Points on a hilly landscape, in no order, each with its height.
From any point a ball rolls to the lowest of the 5 points nearest to it. It stops when none of these is lower. Distance is the straight distance between rows; heights are no part of it.
fet: [ 89 162 132  78 135 121 124  96 125 131 114 129 137 139  99  85 102 102
 140 145 131]  h=324
Vuned: [129  91 152 168 142 162  85 151 112 124 175 105 122 119 146 148 166 144
 102 104 120]  h=399
rori: [120  98 132 134 123 104 130 109 153  92 138 183  74 121 113 107 100  94
 124 156  63]  h=34
zego: [149 166  94  98 114 142 164 118 127 157  56 115 188 142 150 188 158 162
 135 121 147]  h=481
fik: [181  65 163 218  92  74 133 151 165 140 194 157 116 134 156  85 181  43
 147 123 127]  h=157
Zabaz: [180  57 172 199 102 108 118 144 132 144 192 142 118 129 156  90 177  62
 129 123 129]  h=204
mog: [ 96 146 125  83 140 108 130  96 151 119 141 171  93 128  91  60  98  83
 145 154 122]  h=182
lon: [163  73 147 191 141 161  89 187 104 137 176 100 129 130 151 136 192  95
 117 114 126]  h=348
lun: [ 94 109 147 134 143 137 105 111 140 106 131 147 117 104 124 138 117 125
 111 121  72]  h=294
fir: [120 157 143  65 132  97 127  93 164  89 125 166  87 145  82  37  92 116
 155 159 157]  h=191
lakom: [108 157 142  77 136 103 113  86 133 138 122 122 114 150  78  65  79 125
 159 134 161]  h=347
tirug: [114 116 124 132 124 101 135 116 160  85 135 189  68 125 111  95  91  71
 127 165  77]  h=331
pekon: [104 123  93 146 134 146 125 182 128 139 109 109 142 116 140 195 197 177
 128  89 128]  h=184
Gon: [148 181  99  95 101 133 190 119  90 137 101  90 136 160 109 155  66 192
 158 132 189]  h=415
kavi: [115 182 122  85 117 129 133 115 113 154 108 109 149 146 109  97 100 137
 147 150 172]  h=346
fut: [135 156  90 105 110 135 156 138 129 150  54 124 184 120 153 197 173 161
 117 101 143]  h=439
geze: [114 182 120 103 125 141 145 124 129 154  82 116 176 123 128 138 131 138
 122 145 129]  h=169
Fuvin: [179  64 159 176 122  79 118 121 168  90 189 164  80 109 152 121 116 106
 112 138  98]  h=465
genu: [ 97 134 124 102 144 115 135  91 131 122 121 155 117 124 107  92  96  92
 121 138  85]  h=17
Tavum: [ 98 166 116  89 138 141 129 110 119 154 108 122 160 130 121 110 110 114
 130 143 126]  h=269
pivu: [102 149 127 126 139 145 110 127 137 128 108 115 153  96 140 158 129 136
 117 123  98]  h=54
lud: [ 91 136 135  95 131 113 129 100 135 107 123 177  94 132 104  69 111  86
 146 153 118]  h=334
Poba: [147 189 111  96 103 115 174 117 100 142 104  80 132 175 102 155  58 188
 148 142 198]  h=476
derim: [158 157 138  62 122  96 125  87 178  84 123 152  76 146  68  48  63 142
 163 164 155]  h=145
losu: [ 99 122 144 118 144 135 116 110 137 120 110 145 126 111 118 134 109 114
 108 137  76]  h=285
Rebed: [131 155 102 117 119 135 146 132 155 143  74 121 188 105 158 187 165 169
 128 101 126]  h=271
labo: [ 90 128 140 144 140 146 106 132 142 120 117 122 142 102 132 162 141 141
 108 113  93]  h=188
tobo: [140  81 140 152 130 103 110 128 152  90 144 165  85 116 140 117 106 113
 107 132  73]  h=365
dugat: [ 88 170 129  97 129 136 127 114 121 153  99 122 159 129 124 114 115 115
 125 141 119]  h=323
napi: [ 98 133 134 140 128 145  94 147 136 128 111 109 145  96 137 165 136 145
 113 105  93]  h=228
Teziv: [151  62 160 176 143 102  93 134 139  96 174 154  92 124 156 122 129 109
 116 118 106]  h=227
fimim: [ 98 141 130  92 117  99 136 111 159  87 137 185  72 137 100  73 105 102
 157 170 119]  h=374
raz: [105 159 120 128 123 134 117 142 134 145  96 119 169 102 133 175 154 164
 116 100 111]  h=115
suko: [152 179  86 105 119 135 170 132 132 159  71 122 197 130 141 167 150 146
 124 133 145]  h=360
lazek: [ 88 153 133  89 139 127 125  96 129 129 114 148 135 126 104  80 107  86
 141 138 114]  h=205
Fesek: [ 95 144 124 131 144 140 108 139 131 139 107 114 156  96 140 164 139 150
 112 117 101]  h=166
lovas: [152  71 162 196 132 158  90 161 111 138 195 117 127 137 148 137 192 114
 112 113 125]  h=349
padez: [100 136 131  92 143 108 129  94 154  99 136 161 102 130 105  84 109  85
 136 158  96]  h=424
kevu: [158  94 155 199 147 162  93 182 110 147 178 105 141 127 154 138 199 108
 103 116 127]  h=385
sut: [148 176  90  87 105 129 197 114  80 145 100 105 152 157 114 153  85 172
 156 147 197]  h=341
gude: [164  56 154 166 120  95 107 124 150  92 169 164  87 110 152 116 118 106
 112 130 105]  h=288
sar: [ 91 113 139 153 145 145 111 127 146 119 122 117 128 100 141 156 129 148
 102 115  84]  h=307
kulip: [157  63 163 207 126 152  98 159 122 143 194 125 128 142 169 113 191  73
 113 112 121]  h=425
posu: [161 187  94  86 103 135 215 120  75 138 100  93 140 174 120 169  87 190
 158 131 199]  h=262
dem: [113 186 108  89 122 137 148 113 111 166 104 112 171 122 124 129 107 128
 134 162 158]  h=162
Zoz: [141 164  95 107 123 134 155 126 122 139  66 112 199 126 150 176 162 157
 120 108 133]  h=335
zopu: [111 142 100 129 123 144 133 153 133 141  81 114 164 100 158 194 176 172
 131  96 120]  h=321
rido: [142 181 100  88 109 128 165 115  91 167  95  98 167 144 124 135 104 163
 137 154 174]  h=412
rukit: [177  55 161 206 100  60 114 147 162 132 194 157  97 121 156  94 168  68
 138 130 130]  h=84
rut: [131  97 137 187 153 164  96 193 103 130 175 103 126 135 147 160 182 124
 127 106 124]  h=171
Loba: [110 127  91 134 133 138 138 156 125 138  88 108 154 113 148 207 199 166
 130  76 132]  h=158
rilem: [123 157 138  74 122 107 124  92 164  91 118 155  82 138  82  56  89 120
 160 154 143]  h=192
Kati: [186  57 163 225  99 104 125 154 141 141 186 146 115 139 152  98 194  53
 134 119 125]  h=95
kela: [108 123 151 144 143 142  95 138 135 119 120 122 137 101 126 146 119 133
 106 115  82]  h=494
sebu: [170 161  83  79 115 143 182 104 109 147  59 116 195 136 146 176 133 157
 129 133 167]  h=579
ramo: [117 114 146 145 155 144 100 143 131 131 136 113 126  94 146 165 140 150
 108 108  91]  h=367
fanog: [156 165  93 112 119 135 172 120 129 155  56 117 196 137 154 191 164 165
 117 104 146]  h=587
bovip: [171 179  98  83 110 138 219 110  79 133  84  98 169 164 120 176 111 182
 155 130 188]  h=189
Vesa: [115  78 161 163 146 137  85 136 135 111 161 129 116 103 142 146 135 141
 116 106 113]  h=78
tok: [123 114  83 156 136 158 140 200 102 155 106 103 134 115 147 206 208 145
 120  85 139]  h=220
laris: [148  94 108 184 156 176 123 203  94 152 147  92 137 132 147 166 209 129
 120 100 128]  h=393
Pez: [105 168 128  70 134 120 116  86 121 132 124 120 120 153  92  68  81 121
 143 140 179]  h=279
sufog: [146  84 140 151 122  85 128 115 162  80 147 184  73 117 142 123  95  93
 114 161  69]  h=370
zodit: [ 92 136 127 124 145 143 102 121 141 124 109 118 139 104 130 149 122 138
 108 123  98]  h=113
siti: [130  90 152 185 145 161  93 181 105 139 165  99 122 120 151 155 176 130
 108 109 123]  h=203
mupot: [176  53 164 214 103  88 118 146 146 140 185 157 111 138 157  86 188  54
 129 116 130]  h=85
panir: [170  57 170 199 122 128 105 140 131 124 197 142 108 135 162 103 177  82
 120 116 125]  h=423
kedo: [103 122 142 126 129 150 101 113 143 119 113 141 134 111 131 137 110 120
 117 124  83]  h=398
Fefo: [107 168 105  98 124 143 142 125 126 158  87 116 182 116 132 135 132 127
 120 153 120]  h=114
Pumat: [164 180  89  89  98 141 200 120  81 162 103 110 159 162 130 162 100 165
 148 148 177]  h=276
zivo: [145 186  88  88 116 132 193 112 101 163  87 107 184 149 140 163 116 155
 136 145 186]  h=359
niz: [ 95 131 140 124 146 151 111 112 141 125 108 129 135 104 130 127 116 111
 110 128  75]  h=355
Zomad: [136 106  82 179 155 167 123 209  98 151 131  92 139 134 151 184 218 150
 115  95 132]  h=366
Gigab: [170  61 159 173 121  89 101 123 135  90 172 159  88 123 152 116 126 108
 115 124  94]  h=263
lupo: [100 140 140  79 120 103 145  89 165  95 132 182  77 140  91  56 108  96
 148 158 123]  h=270
giva: [165 168  91  93 109 150 193 114 118 149  59 116 206 132 155 179 142 169
 121 125 154]  h=744
zin: [169  48 163 185 109  73 117 144 155 117 195 159 102 124 152  90 157  89
 124 129 141]  h=154
rifu: [107 112 141 131 143 124 122 111 136 103 128 163 105 110 122 119 104  87
 118 137  67]  h=183
giful: [161  57 163 189 132 135 102 146 109 126 188 132 117 128 151 121 178 106
 116 105 129]  h=208
Rugag: [103 180 120 100 124 140 124 117 124 154  92 124 179 115 123 140 124 129
 118 152 123]  h=77
biba: [ 97 170 119  70 135 130 126 103 118 146 109 129 152 140 111  85  91 124
 135 143 165]  h=259
voze: [148  71 151 167 132 103 109 118 147  85 161 162  91 122 137 122 112 116
 103 130  87]  h=432
sulav: [116 105 137 164 147 145  96 175 119 137 160 107 122 108 139 159 168 148
 110 105 118]  h=256
Saze: [ 95 159 125 103 130 138 122 120 126 139  99 121 157 127 125 114 115 112
 125 145 104]  h=569
fadib: [127  78 148 160 141 148  94 150 126 122 168 121 111 116 139 140 153 142
 118 105 116]  h=101
Gigu: [121  70 167 159 144 137 104 138 131 112 174 125 108 109 151 134 143 128
 113 106 102]  h=94
med: [117  81 150 178 150 148  90 155 111 125 160 115 110 115 136 145 154 124
 113 104 113]  h=492
fuva: [118 187 114  79 111 128 144 115 108 167 109 102 159 146 116 115  97 141
 141 156 179]  h=309
fula: [159  59 137 175 116  87 108 129 159  78 165 163  88 118 141 106 102 104
 113 138  82]  h=565
rof: [118 182 134  73 116 112 122 101 108 143 126  99 121 161  88  84  57 156
 153 138 185]  h=583
fugu: [135  72 156 156 138 117 114 117 136 102 156 144 100 111 142 129 115 118
 120 122  91]  h=717
pepi: [168  40 167 190 125  93 115 142 137 113 183 153  90 113 154 100 164  88
 122 122 129]  h=38
ful: [153 180 102  87 100 135 219 117  74 129 103 104 143 171 131 160  89 191
 158 129 190]  h=300
Damuk: [158 180  90  93 111 141 186 125 100 157  72 110 193 147 142 153 118 156
 126 154 160]  h=376
fope: [ 92 139 127  85 130 124 127 107 135 124 121 149 120 132 100  74 105 101
 137 148 122]  h=292
fidal: [140 190  94  84 102 135 183 116  83 157 109 102 169 152 128 142  98 168
 145 139 188]  h=345
lesub: [ 92 119 130 109 128 108 129 101 144 100 122 183  88 119 104  88  96  82
 131 154  80]  h=237
Laz: [146 156 130  76 133 105 120  72 167 104 128 110  94 156  57  53  52 142
 148 151 165]  h=563
kur: [138 107 124 180 154 179 121 200 105 151 155  94 134 131 140 172 213 128
 109 105 123]  h=264
Diz: [100 137 133  81 119  95 131 108 159  98 136 184  75 142  86  51 104 108
 159 166 131]  h=312
patid: [103 111 139 127 142 130 117  94 145 104 125 155 110 114 126 119 107  95
 116 129  70]  h=70
zote: [141 180 117  72 125 112 115  90 135 116 113 106 113 161  71  81  47 150
 141 140 185]  h=137
Panis: [143 153 139  76 131 101 113  90 178  99 117 143  86 141  79  51  69 144
 168 160 164]  h=219
tana: [104 118 124 155 143 143  97 160 122 145 134 108 134 103 140 176 166 159
 119  98 122]  h=311
fiz: [145 183  88  95 100 129 179 112  84 149 111 107 153 160 120 157  84 175
 155 145 201]  h=392
fopok: [126 180 123  83 117 114 145 109 116 162 118 105 131 157  95 102  71 156
 144 144 186]  h=493
ser: [ 98 162 125 120 140 143 123 137 137 149  95 120 173  98 142 162 131 124
 110 128 103]  h=44
Larep: [149  59 158 167 134 106 106 120 145  88 161 154  97 105 137 134 122 115
 109 116  94]  h=552
Dufo: [118 145  92 120 122 125 150 143 151 142  66 113 176 108 150 190 165 182
 116  91 127]  h=358
sebif: [175  59 161 199 114  85 113 128 149 110 183 163  95 111 156 102 142 109
 121 121 128]  h=49
Tilef: [104 122 144 103 133 124 130 104 146 102 123 171 101 122 108  85 110  87
 136 147  91]  h=295
pim: [160 191  81  89 109 143 186 110  96 163  77 108 196 134 137 164 120 156
 140 138 159]  h=445
dulus: [124 107  88 161 138 146 128 192 102 152 129  99 133 129 148 196 210 145
 126  94 140]  h=258
vatu: [161 104  89 183 156 174 131 215 103 146 140  95 142 133 158 189 223 129
 123 103 125]  h=444
zazef: [ 99 125 133 100 131 111 137 100 149 100 137 172  90 134 102  81 113  77
 142 150  97]  h=326
duzu: [132  92 119 184 141 164  98 195 104 150 164  93 136 123 147 161 204 136
 117 113 131]  h=29
zuzo: [137  63 169 185 133 137  94 142 119 122 184 128 106 123 141 132 158 122
 107 109 118]  h=108
kog: [154  60 154 157 131 100 105 119 148  91 165 157  92 119 149 123 111 108
 109 130  98]  h=315
nak: [142 198 109 100  96 133 175 117  98 127  95  81 130 179 109 152  46 207
 159 134 195]  h=298
luvo: [141 172 136  85 122 106 122  82 126 129 115  96 116 156  84  83  48 152
 145 133 192]  h=239
fos: [104 139 127  99 129 101 136 107 146 101 131 185  69 133 103  79  99  88
 144 154  98]  h=401
dazim: [129  74 154 169 139 122  99 134 139 104 163 139  96 108 141 135 133 131
 106 107 101]  h=112
popa: [155  66 149 179 107  89 112 124 162  82 166 170  85 125 145 121 100 104
 114 147  82]  h=544
tebeg: [169 177  94  81 109 139 206 115  73 147  96 110 186 161 126 154 111 175
 150 137 181]  h=243
segi: [ 94 117 140 118 145 141 117 109 142 118 127 151 125 108 115 120 116 102
 119 137  86]  h=218
Surez: [112 115 119 106 119 114 142 119 155  93 135 195  76 120 109  77 105  76
 123 157  76]  h=293
Sof: [135 188 107  86 109 139 171 121  99 154 111  91 163 151 124 133  90 161
 139 143 188]  h=383
felu: [106 136 106 133 125 150 129 166 135 136  80 114 152 105 148 195 174 174
 126  92 121]  h=272
pabul: [ 99 158 131 103 133 138 119 118 129 129 107 127 149 102 133 136 122 114
 108 136 101]  h=413
sibu: [154  90 144 170 152 171  96 168 102 141 173 102 128 124 156 147 190 122
 109 116 131]  h=240
tob: [140  95  73 160 142 170 138 202  98 157 105  84 140 128 146 197 233 138
 111  79 136]  h=396
nuza: [143 192 109  87 104 138 179 120  91 152 114  94 152 169 116 142  75 165
 154 151 196]  h=428
darep: [176  55 158 192 113 103 106 141 140 128 189 141 110 124 153  99 174  85
 128 120 131]  h=426
noz: [156 181  99  91 104 136 197 107  65 141  97  99 156 164 134 172 102 180
 152 133 188]  h=190
zozu: [ 86 158 121 123 127 139 124 118 128 146  96 120 163 108 129 139 124 121
 112 136 100]  h=170
dasul: [103 148 131  75 124 103 138  92 164 107 133 169  94 130  96  49 104 105
 160 155 131]  h=185
vizak: [185  50 172 217 100  88 132 146 152 141 190 150 113 134 151  79 187  55
 139 127 128]  h=45
donir: [111 112 127 161 137 163 109 175 121 145 140  98 134 110 146 182 180 158
 118  96 128]  h=436
muno: [136 148 142  72 121  90 126  97 183  85 136 164  73 141  78  44  82 128
 163 162 154]  h=120
Kamot: [114 149 134  64 132  94 115  93 158 101 137 158  94 135  77  46  89 116
 160 141 161]  h=4
pof: [112 163 122  87 138 122 116  94 130 130 129 134 113 140  96  57  90 116
 147 140 147]  h=504
Gabuz: [ 84 157 125  89 132 126 127 107 121 138 105 128 133 135 106  96 107  97
 130 144 123]  h=314
fup: [132 158 128  63 128 102 122  74 151 108 129 137 101 147  79  63  70 130
 155 147 176]  h=253
mulap: [ 95 151 134  98 141 133 117 107 137 129 112 147 137 121 110 101 109  94
 136 143  90]  h=138
vev: [138 167 135  68 131 107 117  83 147 118 118 126  99 157  70  67  44 155
 159 134 184]  h=214
beves: [149 102 128 190 149 168  98 193  95 145 172 100 131 137 162 160 205 123
 118 109 120]  h=223
Neded: [138  72 157 182 144 159 100 158 107 139 181 104 119 121 148 133 170 122
 107  93 133]  h=375
Popef: [108 105 149 147 148 135 103 124 145 108 138 137 123 107 127 147 120 125
 107 110  81]  h=83
vusu: [ 99 127 116 103 114  99 143 102 151  88 135 184  74 138 106  73 104  74
 142 158  88]  h=354
vede: [118 157 111 111 123 138 146 134 145 140  68 117 172  96 149 174 157 150
 128 119 127]  h=213
robuk: [118 179 123  81 125 121 118  96 124 155 114 112 133 150  95  93  89 141
 135 143 172]  h=356
bol: [128 191 109  89 114 132 150 113  93 170 112 108 158 143 114 123  89 154
 136 145 172]  h=368
nesu: [102 163 126 124 136 137 125 142 151 144  83 107 164 114 146 161 140 153
 108 119 109]  h=409
bulub: [159  58 164 185 138 131 107 143 124 132 195 132 123 135 158 110 180  82
 122 114 119]  h=337
linep: [117  98 146 164 150 142  90 129 133 100 150 129 120 105 133 141 132 127
 111 112  89]  h=290
siz: [107 167 107 120 129 142 125 129 144 160  70 114 168 110 134 153 135 140
 126 127 114]  h=180
lufuv: [ 95 159 123  69 132 117 126  85 135 117 123 147 110 143  86  56  92 118
 148 141 154]  h=310
talid: [142 184 104  84 115 136 170 118 107 164  85 107 170 138 126 155 124 143
 127 148 168]  h=402
losa: [136 184  94  92 119 137 167 122 123 152  76 108 188 124 150 162 130 143
 122 134 142]  h=306
Zona: [132 176 132  79 128 114 114  83 130 129 106 109 105 152  76  71  56 139
 147 143 172]  h=175
sog: [163 178 104  97  92 131 204 116  74 119 104  95 129 177 128 160  70 202
 149 120 190]  h=535
vub: [135 187 131  77 121 114 127  90 129 139 104  88 112 162  78 101  37 168
 144 136 194]  h=15
zogiz: [ 96 135 135 109 122 111 137 107 155 103 136 185  88 147 102  67  99  81
 142 163 101]  h=397
gul: [123 183 104 102 121 137 151 115 109 164  96 118 166 132 116 130 110 139
 133 156 159]  h=410
maza: [ 98 121 119 144 132 144 102 150 135 132 121 119 133 103 135 171 149 156
 114 110 106]  h=244
nor: [141 189 106  95 100 126 163 121 106 140 114  85 140 165 111 134  57 191
 143 143 196]  h=554
Fedu: [ 99 166 121  81 143 135 128  98 110 157 110 123 147 129 110  97 105 118
 133 146 135]  h=174
tov: [116 102 146 157 144 146 101 137 140 125 137 126 124 106 146 148 124 146
 102 110  93]  h=458
gek: [110 117 131 110 131 105 141 111 150  97 133 175  78 121 117  82 115  86
 138 150  80]  h=233
garoz: [152  79 158 182 153 156  89 182 107 131 178 112 134 124 149 146 204 119
 119 110 124]  h=283
zumer: [149  79 144 161 118  99 119 120 151  82 148 170  79 110 144 120 106 103
 114 132  80]  h=456
Bezo: [173  50 169 210 116 121 113 142 126 134 188 135 129 132 155  98 182  66
 139 117 126]  h=546
Lut: [180  47 167 194 110  65 109 135 164 100 192 158  96 113 162 104 150  99
 123 146 126]  h=226
ralet: [122 173 130  83 129 117 123  93 133 126 123 117 130 149  85  71  60 140
 142 132 181]  h=207
pud: [116 162 131  64 140 111 114  98 123 125 120 118 114 139  96  66  72 129
 149 138 165]  h=336
Rofem: [109 114 134 118 120 115 119 105 138  95 127 168 100 124 121 100 101  82
 122 147  68]  h=206
ridu: [159 181 108  95  90 137 219  97  67 107  86 106 132 186 119 184  73 202
 166 106 191]  h=530
nidip: [123 177 108 105 123 134 146 116 129 152  85 116 187 121 147 156 138 148
 125 146 132]  h=46
Moro: [116 112  93 159 138 151 124 189 123 135 113  98 147 116 149 193 202 160
 132  95 133]  h=195
Relag: [150 188 123 102 111 127 152  96 106 133  99  80 127 166  93 129  31 183
 151 135 192]  h=202
besiz: [160  52 164 181 138 117 100 134 131 115 182 140  96 116 144 123 151 111
 101 123 122]  h=11
Luf: [155  69 152 187 130 150  99 166 112 134 180 124 130 135 155 124 186  89
 120 118 128]  h=357
giso: [164  50 172 184 138 120 104 150 123 115 193 140 108 131 155 111 163 101
 110 107 129]  h=172
tuk: [174  73 165 192 115  64 111 133 156  97 175 162  76 111 149 106 109 107
 115 138 102]  h=433
Luven: [ 91 137 136  82 137 116 120  94 135 118 123 158 109 134 100  83 100  90
 151 145 115]  h=325
ralo: [131 160 130  66 129  92 123  86 168  98 115 134 102 152  67  61  72 129
 151 145 157]  h=403
Danaz: [107  97 150 164 136 145  82 153 125 115 154 119 117 112 139 150 149 147
 114 103 111]  h=389
Mumin: [140 181  93 102 119 141 153 127 117 157  68 106 185 128 146 164 129 151
 133 144 146]  h=305
dad: [ 91 147 134 116 126 148 101 112 139 139 103 114 147  99 134 139 121 122
 116 136  85]  h=124
nifo: [144  87 110 183 145 159 111 203 101 148 157  99 136 126 161 180 207 143
 111 112 131]  h=238
golur: [ 93 127 127 115 135 121 132  96 134 109 123 169 111 134 110  93 107  85
 124 139  89]  h=168
vofe: [110 137 101 138 137 136 123 161 147 140 102 111 155  99 147 195 158 169
 122  93 121]  h=339
logeg: [156 191 107 109 104 135 205 101  86 120  90  92 128 177 116 167  68 207
 163 128 192]  h=405
vakan: [124 117 103 173 149 159 118 196 113 133 137  94 121 126 144 191 198 148
 118  99 118]  h=411
Zifo: [141 181 124 104 112 119 144 112 111 144 113  89 126 158 103 110  42 175
 154 127 195]  h=150
sima: [ 92 142 136 117 142 135 115 112 133 134 116 141 141 112 108 121 112 102
 125 141  84]  h=196
tufu: [ 95 145 135 120 149 141 115 104 124 128 113 131 139 115 123 119 111 109
 107 134  86]  h=313
mil: [168 170  93  83 100 136 227 105  68 146  98  98 158 173 125 169  94 178
 155 133 182]  h=35
sov: [116 124  82 144 128 148 135 174 126 148 103 112 148 119 145 204 197 167
 129  78 135]  h=116
Pitef: [131 128  93 134 124 147 152 150 132 132  73 121 173 113 149 207 195 170
 129  82 141]  h=260
fon: [151 104 118 184 156 169 115 209  92 151 156  89 140 131 162 174 214 119
 113 116 121]  h=372
Dif: [127  90 139 145 114  99 138 122 165  89 145 190  77 121 121 105  97  87
 122 163  68]  h=384
silur: [ 90 167 133  90 125 132 125 101 128 136 125 123 143 144  99  78  96 109
 135 138 147]  h=338
parav: [120 168  94 105 121 133 142 129 138 155  75 103 187 103 155 163 153 157
 124 127 116]  h=284
neli: [119 165 115 113 130 141 138 118 142 154  80 126 172 110 146 164 130 141
 118 133 120]  h=18
vusep: [112 132 113 149 139 142 113 182 145 133 108 107 143 101 159 200 180 163
 123  97 119]  h=407
Gib: [139 177 100  89  99 129 165 114 103 155 119  93 144 152 111 125  69 169
 147 158 180]  h=274
sav: [157  68 152 192 138 162  95 166 113 132 186 112 131 133 153 119 198 100
 114 118 120]  h=344
Gimov: [122  91 164 145 145 127 109 118 150  98 139 148  97 104 131 125 112 106
 104 124  81]  h=371
gozu: [168  51 167 205 122 139 108 149 122 123 188 125 131 134 166 106 186  71
 124  99 127]  h=562
tisa: [113 158 140  80 119  93 130 103 171  96 134 171  81 140  87  53  90 111
 160 155 145]  h=286
sedi: [125 122  83 148 130 148 140 173 116 140 101 111 149 117 151 216 210 171
 120  66 149]  h=47
Daga: [162  65 154 189 134 130  97 154 115 136 181 124 127 123 156 126 172  98
 124 108 126]  h=289
figil: [146 103  99 168 146 163 128 211 101 152 133  88 136 120 141 183 210 138
 119 105 129]  h=343
Tav: [108 186 110  99 131 135 130 110 123 159  96 114 167 124 121 130 112 128
 120 150 135]  h=43
gara: [104 122 137 144 146 141 108 163 133 126 130 106 126 108 143 176 156 158
 116  98 107]  h=287
Tarav: [123  86 148 152 143 135  99 119 138 103 140 133 109 104 132 130 116 121
  96 114  74]  h=297
Fol: [ 91 145 126 120 140 138 111 109 131 126 109 124 136 108 128 125 121 115
 124 132  83]  h=333
mafev: [164  55 165 191 126 104 100 138 134 106 194 145 103 122 151 109 151  95
 118 122 122]  h=193
Fafu: [139 185  99  90 108 142 189 121  96 160  94 103 163 154 123 145 106 163
 136 143 179]  h=319
Boso: [129  79 150 182 140 152  94 152 104 131 171 124 112 122 146 138 164 124
 122  95 126]  h=564
Suger: [146  59 161 174 139 111  92 131 139 103 169 148 103 121 149 131 136 118
 121 102 109]  h=163
keb: [ 93 132 131 125 141 127 116  98 140 114 117 159 114 114 117 103 111  87
 126 135  80]  h=236
famu: [177  59 156 185 110  71 116 144 156  89 178 171  85 116 153 107 126 105
 123 136 114]  h=102
Los: [102 129 103 145 147 158 125 179 122 149 114 104 139 114 148 192 188 173
 123  94 133]  h=291
vedig: [117 108 131 123 133 116 129 112 150  95 137 180  87 119 122 100  98  86
 118 146  72]  h=186
Rogen: [115 102 151 144 142 126 110 115 130 101 142 160 106 117 122 118 107 105
 111 126  68]  h=308
Rago: [116 151 135  60 134 105 113  79 145 113 127 137  96 152  81  51  80 131
 160 150 168]  h=151
par: [ 89 134 137 119 143 146 110 114 133 137 103 135 135 110 131 118 121 118
 110 125  81]  h=395
geron: [128 179 108  84 120 134 138 103 112 163 112  95 146 149  99 101  74 153
 146 139 179]  h=394
dul: [108 136 126 142 146 141 113 171 136 137 115 105 136 103 146 190 160 170
 114  99 114]  h=327
rulem: [102 171 123  84 119 137 136 107 121 163 111 122 165 128 112 117 106 132
 132 147 141]  h=75
nef: [108 167 129  74 143 114 120  96 115 130 128 119 131 128  98  78  83 118
 142 130 154]  h=330
bibuv: [128  91 139 142 128 106 124 111 153  96 138 174  94 122 132 117 116  98
 106 143  65]  h=232
bokir: [122  91 137 166 144 153  99 170 114 146 157 105 118 119 145 165 172 145
 107 107 123]  h=225
Lera: [184  67 163 217  89  72 131 147 167 128 194 159 113 121 161  83 168  56
 140 132 134]  h=143
Ropuf: [106 140 122  73 132 105 130  90 144 112 128 144  95 142  81  63 100  96
 149 146 132]  h=79
Ketid: [134 185 114  88 101 127 152 105  97 152 114  95 138 162 102 126  68 164
 139 138 196]  h=201
Bifu: [140  79 157 150 136 118 111 115 141  89 147 153  92 110 139 126 118 112
 105 127  89]  h=816
gep: [169 174  86  85 110 144 198 110  86 153  90 113 194 156 138 166 126 160
 135 141 174]  h=377
lunen: [ 88 150 129 112 135 134 110 113 124 152 105 129 143 117 123 109 110 107
 125 135 104]  h=400
Beba: [128 149 136  65 124  90 123  93 187  85 122 165  67 139  76  39  83 128
 152 165 160]  h=61
Keve: [ 89 166 122  83 131 130 124 110 125 140 110 126 146 125 115 100 101 103
 128 145 123]  h=362
Tep: [ 98 118 110 142 131 145 116 176 132 138 123 110 128 101 146 184 178 165
 122  98 122]  h=332
selek: [114 189 112  96 129 136 146 126 104 166 103 108 185 137 121 133 116 135
 122 154 136]  h=25
nepok: [132  91 144 146 128  94 129 126 155  81 135 185  85 124 119 118 101  95
 112 154  61]  h=273
lozu: [126 103  74 150 136 164 143 186  97 159 103 103 131 122 143 202 221 163
 118  82 139]  h=173
sazef: [101 111 121 124 131 111 120 108 143 104 126 167 114 119 115 108 112  86
 131 144  83]  h=234
lozip: [117  91 145 172 145 153  96 158 131 126 159 106 122 101 137 162 159 151
 124 102 106]  h=361
nupo: [118  97 119 170 143 162 103 181 110 145 153  99 123 113 142 181 187 142
 105  97 119]  h=340
genon: [116  90 153 149 133 134 104 104 139  98 133 147 113 106 141 135 117 118
 106 121  87]  h=378
Beg: [134  75 156 164 141 130  90 135 135 105 162 135 106 110 133 134 147 126
 106 104 102]  h=96

Where does a ball stop that starts at each point below?
voze => besiz
giva => neli
talid => mil
Zomad => sedi
silur => selek
kavi => selek
pof => vub
Keve => selek
garoz => duzu
fula => besiz
Larep => besiz
Gabuz => selek
pim => mil
popa => besiz
sulav => duzu
